Points, in no order, along strands that fork and pass close to each other.
In the rows, 128 means zero.
Points whose rows are less than 120 apart are linked; no others are. Some points are linked to none.
K276: [ 59  92 141 191 136 122 155 183  63 112  96  84  81 158 122  97 101 156
 188 111 107 170 147  86 122 131 162]
K196: [146 130 113 126  81 186 124 180 117 131 124 166 110 142 164 135 103 125
 139 110  72 109 104 115 129 145 102]
K804: [124 173  91 161 127 117 148 154 114 117 127 129 136 141  63 171 175 140
  83 157 167 108 165 163 126 143 119]
K433: [153 141  98 149 107 137 133 177 137 121 138 134 114 189  82 149 144 122
 111 132 147 116 173 149 139 130 129]
K733: [ 79 142 120 140 144 120 160 166  53  74 132 146 114 125 133 120 183 119
 156 140 157  99 139 110 134 137 132]
K963: [ 87 115 164 141 148  78 132 180  56 115  90  85 108 115 139 124  62 168
 174 122 119 192 122 110 118 121 110]
K206: [111 125 140 143 133 156 146 187  96 107 106 108 106 114 143 125 155 146
 128 159 127 150 148 138 117 110  95]
K289: [ 91 155 104 165 132 143 140 172  85 103 137 140 128 116 141 124  93 130
 161 113 104 114 102 107 147 159 110]
K520: [162 148 115 122  77 194 130 137 148 146 122 149 118 143 134 132 128 106
 105 112  65 150 115 115 140 121  84]
K23: [142 200 160  98 111 144 125 156 140 168 138 162  85 170  77 166 135 112
 122 118 111  79 130 149 179 120  87]
K263: [168  85 116 102 104 138 111  85 189 129 155 132 130 129 112 108 136 127
 113 116 145 138 150 128 150  94 157]
K136: [117 154 147 118 164 138 108 128 144 157 121  94 126 104 118 126  62 129
  65  90 103 131 107 159 125 185 109]
K728: [114 131 126 119 126 125 130  61 149 100 150 133 166 131 124 102 155  99
 120 146 153 132 124  90 104  96 184]
K601: [ 85 116  78 176 115  90 105  82 133 126 153 134 153  99 138 112 133 128
 103 150 150 142 121 103 126 158 122]
K522: [ 74 151 108 151 155  96 161 118 104 114 117 134 150  66  62 150 213 149
  83 120 205 137 138 125 149 171 121]
K145: [191 170 122  88 151 157 125 151 139 172 136 113 161 121 100 185 171 109
  97 178 162  62 132 153 136 107  78]
K265: [135 134  75 115 113 101  80  90 152 158 170 124 147 123  92 144 137 102
  92 147 149 113 141 152 135 163 130]
K13: [177 104 110  99 124 144 128 167 131 148 145 166 115 186 135 136 173  95
 116 168 102  56 144 164  88  92 118]
K173: [ 50 141 137 128 150  65 115 121  93 113 141 116 126  68 121 112 141 167
 127 135 162 147 145 132 132 127 130]
K960: [112  61  93 184 104 130 115  93 136 110 118 129 127 141 163  75 108 160
 192  70  97 149 127  99 117 114 161]
K823: [110 192 144 130 114 153 106 158 109 137 131 138 121 114 129 131 126 136
 118 138  90 103 108 168 133 146  87]
K126: [ 82 157 170 141 185  95 184 164  55  97  83  91 132 107 121 142 161 156
 144 167 187 157 150 125  92 130 157]
K14: [154  97 137 107 117 112  96  86 157 130 144 134 151  97 184 113  94 145
 137 103 100 163  88 143 133 131 143]
K235: [ 68 138 201  97 162 126 171 150 113 101 106 105 109  85  99 112 151 164
 129 130 164 139 124 133 138 117 106]
K193: [179 123 132  86 114 163 124 185 127 151 138 188  87 181 153 146 142 105
 124 134  59  69 117 171 126  88 109]
K300: [ 99 145  91 194 143 104 131 104 150 147 138 125 105 118  98 118 105 127
 129  97 172 132 145  89 171 165 133]
K299: [147 170 147 105 143 156 142 163 100 140 123 141 125 112  96 153 202 125
 124 174 170  84 148 143 141 121  79]
K585: [167  38 105 121 110 164 109  95 124 117 119 104 149 144 161  91 117 115
 145  91 112 145 130 126 104 139 176]
K605: [ 60 131 202 119 134  58 139 184  48 102  91  83  95  99  99 133 102 178
 185 146 147 193 138 134 104 109 112]
K848: [116 132 110 151 111 130 136  94 156  91 138 154 155 179 123 108 149 107
 155 115 134 122 148 112  96  81 179]
K238: [ 90 178 144 122 138 137 121 155  66 106 123 155 122  81  97 143 231 128
 104 156 153  93 129 145 142 130  86]
K256: [113 122  82 164  98  89 105  49 161 112 143 149 168 123 109 110 166 100
 100 152 160 153 123  94  95 133 159]
K260: [104 128 112 159 140 103 130 120  98  92 151 125 131 118 170  96 124 124
 196 129 152 120 142 106 118 122 176]
K103: [ 68 110 124 177 155 100 183 100 108  96  89 106 145 126 125 111 151 128
  95 141 174 176 154  86  88 144 180]
K712: [124 118 136 133 119 121 141 193 120  93 140 161 121 145 178 119 135 167
 190 136 110 122 133 147 100  73 120]
K843: [ 83 157 175 115 166 121 123  98 140 121 125  81 114 126 100 129 101 116
  55 135 100 118 116 144 118 145 106]
K990: [ 64 172 134 133 139 130 112 177  68 112 136 126 123  98 119 122 111 164
 137 113 109 104 105 148 123 166  93]
K389: [132  98  80 183 138 134 107  89 111 108 129 101 126 119 150  92 131  94
 161 135 151 140 138  97 117 133 169]
K142: [138  95 103 104  70 145 141 106 172 127 147 165 116 165 131 123 128 146
 132  87  96 130 144 132 142  98 134]
K691: [186  61 110  59  91 183 113 118 143 168 133 160 152 171 178 136 134 100
 126 127  66  92 102 146 102 105 167]
K474: [210 183 109  89  64 117  97 131 123 214 136 177 112 183 117 195 103 101
 118 117 106  59 114 157 153 140 110]
K277: [114 117 135 158 168 107 128  65 172 126 150 143 118  89 113 105  96 139
 135 107 170 139 146  94 168 140 133]
K311: [100 137 112 189 128 147 135 112 133  92 118 116 110 175 118 102 115 113
 169  92  99 127 139 115 123 106 163]
K704: [161  45 104  80  92 170 115  98 125 119 129 167 148 166 184  88 125 120
 160 100  75 116 129 137  91 103 173]
K286: [158 102  76 129  81 124 106  79 159 131 141 156 127 159  92 112 129  98
 140 106 158 115 156  81 158 126 163]
K755: [174 105 160 100 132 151 119 168 148 122 107 162 120 194 182 152 123 147
 164 105  42 122 108 187 113  83 142]
K177: [ 94 149 144 104 129 103 138 151 127  86 158 146 131 133 146 135 142 156
 152 132 130 110 129 158 111 101 134]
K921: [115  73 146 133 136 126 140 117 105 102 107  80 107  96 165  92  77 129
 135 110 116 193 124  88 127 124 132]
K155: [ 69 121 128 162 131 122 187 171  85  63 102 132 128 160 121 116 141 139
 146 153 142 131 150  89  96 129 158]
K11: [138 144 164 100 179 136 161 120 128 121 119  67 134 118 131 129 170 112
 143 168 159 126 141 139 127  82 139]
K531: [120 175 155 117 174 125 145 104 127 129 129 104 142  46 117 116 135 132
  98 127 195 119 116 118 136 139 104]
K660: [186 136  98 127 103 112  74  54 182 170 161 155 166  88 113 135 120 100
 118 156 185 137 105  99 115 157 120]
K215: [199 167 106  96  84  93  69 117 149 182 154 152 133 152 108 170 120 100
 136 140 158  72 131 144 154 120 117]
K593: [154  59  91 157 133 140  99  59 142 138 143 104 136 117 139  83  94  92
 133 119 132 147 125 105 121 174 164]
K244: [203 127 126 100 122 125  84  70 213 194 162 150 165  82 144 130  79  89
 114 136 142 143  89 122 127 174 125]
K946: [141 129  95 142 146 106 161 122 114 105 110 129 162 151  87 164 217 113
  88 175 158 125 167 147 107 112 160]
K159: [186 200 133  90 100 165 118 157 132 179 135 162 113 145 124 171 101 111
 122 101  96  91 101 161 173 159  95]
K459: [112 146 143 156 114 167 150 152 136  93 116 108 118 186 108 120 102 113
 126 110  84 144 122 115 129 138 130]
K836: [163  85 157 105 142 144 122 150 135 107  94 149 147 178 201 121  88 158
 186  64  64 137  93 158 119 103 146]
K854: [163 107 124 114 121 158 108 169 110 108 127 165  95 170 183 126 143 103
 180 120  54  83 131 163 114  89 133]
K984: [144 151 128 103 105 129 123  90 162 159 135 142 129 120  87 155 186 127
  83 154 179 111 144 120 169 102  80]
K835: [ 89 126 152 154 132 150 149 166 135 116 100 115  95 154 111 117  66 131
 134  84  68 154 106 114 166 177 116]
K404: [201 111  86 137  84 143  87 100 142 152 138 154 166 143 167 128 122  89
 146 135  99 116 106 144 108 123 151]
K761: [196 166 128  93 120 139 119 129 173 170 130 139 171 176 171 159  98  96
 135 139  81  75  96 156 107  97 139]
K73: [ 89 169 117 176 134 123 148 146 113 108 138 119 143 101 143 109 122 146
 181 112 171 129 116  99 140 142 139]
K90: [ 60 106 139 172 164 102 169 148  68  93  95  99 105 141 123 108 132 144
 145 133 154 159 168  84 112 137 198]
K24: [161 147 158 133 143 148 137 121 156 131 142  83 146 112 137 117 117 115
 155 143 145 129 131 138 130  97 148]
K156: [181 141 105 101  94 116  77  72 189 193 147 136 122 134  97 142  92 108
  69 115 114 131 117 130 158 143  97]
K74: [218 154 117  89  99 108  97  60 183 182 158 147 162 125  84 159 120  84
  92 154 195 103 106  86 141 143 107]
K22: [147 148 155 113 112 177 129 198 119 157 125 166  83 177 101 161 151 112
 116 150  82  73 149 166 153 113  92]
K528: [101 149 179 105 184 130 111  69 129 136 157 105 122  45 141 117 100 114
  93 122 163 116  92 119 126 163  95]
K369: [ 80  86 131 193 140 119 113 127 100 120  99  65  93 121 137  83  88 151
 162 114  95 178 134  98 134 111 130]
K435: [178  77 113  75  95 151 103 129 146 175 150 156 124 148 172 152 107 123
 101 110  73 111 105 185 147 148 152]
K955: [ 81 160 202  97 142 158 158 160 142 138 128 124  85 104  86 123 116 157
 137  99 123 128 113 144 165 145 100]
K787: [113 125 160 127 165  99 134  64 154 123 160 112 137  88 143 104  97 103
 113 131 146 145 107  96 128 157 147]
K428: [113  91 129 150 123  99 121 180  91  98 116 126 120 147 180 109  91 175
 221 107 110 147 134 128 102 101 130]
K742: [143 182 173  73 145 170 139 137 162 171 124 115 104 133  82 136 120 137
 122 104 109 109  98 142 175 116  83]
K694: [158 156 111 103  82 154 141 134 155 148 137 166 123 117 128 143 174 120
 120 162 138 118 142 110 144  86  70]
K362: [122 158 148 136 121 162 121 203 100 132 115 143  84 143 138 135 150 138
 136 158  76 109 127 173 120 110  70]
K722: [133  77 136 138 128 128 125 108 136  96  97 138 134 151 181  97  75 159
 183  48  69 174 100 105 131 109 147]
K452: [209 149  98  71 104 107  89 116 144 192 162 137 148 138  95 185 180  86
 108 183 158  67 141 145 146 104 104]
K563: [130  86  74 154  99 156 121 137 124 128 125 145 130 142 163 119  84 133
 139  93  75 137 119 102 141 155 121]
K794: [144 116 145 118 130 148 130 150 141 142 117 106 124 136 144 126  52 135
 111  98  81 159 108 146 137 183 130]
K662: [163  94 165 120 131 153 142 121 139 121 112  67 141 116 166 111 105 138
 125 125 129 179 136 124 104  98 137]
K91: [138 121 127 117  97 177 136 127 126 135 117 126 120 125 141 119 156 125
 109 151 103 145 152 131 129  99 111]
K356: [ 74 120 114 135 163 101 148  82 123  89 127  97 151 118 112 127 180 105
  64 159 157 158 125 109 101 153 173]
K898: [ 58 138 154 167 191  74 166 108  59  93  65  99 137  62 109 141 177 152
 116 153 190 165 145 105 120 156 160]
K752: [ 93  71 120 166 144  63 118 112 142 124 138 115 133 101 175  92  52 175
 150  85 112 187 118 113 104 144 133]
K816: [164 110  72 133  69 130 116 147 159 138 149 174 125 187 111 139 145 120
 119 123 115 108 157 136 120 119 126]
K690: [180 140 119 130 126 128 106  99 197 161 159 114 151 100 123 129  78 128
  98 106 141 132 112 143 138 160 110]
K655: [125  72 148 156 145  77 118 161 100 105 109  97 123 129 162 109  41 177
 189  81 110 188 125 126 112 124 138]
K978: [ 98 131 135 126 182  90 181 116  88  97 101 120 156  66 104 165 208 144
  89 162 200 141 141 118 122 136 150]
K748: [153 130  81 120 124 109 111  79 145 152 135 126 164 133  86 156 199  96
  70 188 158 108 148 153 112 120 143]
K297: [111 102  96 163 122 110 110 110 163 137 144 129 143 106 149 106  56 159
 121  97 106 157 117  95 135 176 112]
K3: [150  86 114  97 120 132 118 160 126 130 127 148 139 135 199 149  72 150
 109 100  64 133  88 167 122 159 140]
K922: [131 152 132 110  96 125 104  84 183 145 142 135 101 118  88 137 130 123
  87 113 112 122 127 126 174 116  89]
K834: [ 48 134 173 162 156  91 154 193  50  97  55  79 104 124  90 139 117 166
 170 165 173 180 145 118  87 128 135]
K893: [ 94 155  92 145 128  82 110  89 143 137 152 144 143  97  71 141 153 122
  69 153 166 124 143 109 147 168 105]
K919: [ 95 169 196  83 192 128 175 155 127 127 114  99 158  79 112 135 158 152
 107 147 195 116 108 143 118 122 100]
K597: [150 101 133  97 168 156 158 181 114 122 137 131 118 150 134 147 201  99
 107 185 136  78 153 150  99  80 130]
K757: [ 92 138 167 123 165 141 174 122 128 111 106  96 110 109 108 120 170 136
 100 148 180 147 158 116 146 107 139]

A fork is a point with three links. Follow the links from the first point to the second and name the forks in between, in order.
K13, K946 => K193 > K22 > K362 > K794
K978, K459 => K655 > K91 > K362 > K794
K563, K260 => K91 > K362
K605, K362 => K655 > K91
K22, K655 => K362 > K91
K984, K11 => K91 > K362 > K22 > K23 > K235
K823, K804 => K794
K238, K690 => K23 > K22 > K362 > K91
K74, K722 => K91 > K362 > K22 > K193
K960, K74 => K193 > K22 > K362 > K91

Follow the links from the first point to the second, and from the first to the third. Name the last point that the two ways share.
K145, K794, K834 => K362
K655, K155, K848 => K362
K597, K155, K963 => K22
K922, K597, K662 => K22
K297, K728, K74 => K91
K136, K235, K299 => K23

A fork is a point with three links, a tip a point with one. Leave the first point through the second and follow the links. Name the first fork or tip that comes.
K142, K816 => K794
K601, K893 => K286
K691, K704 => K362
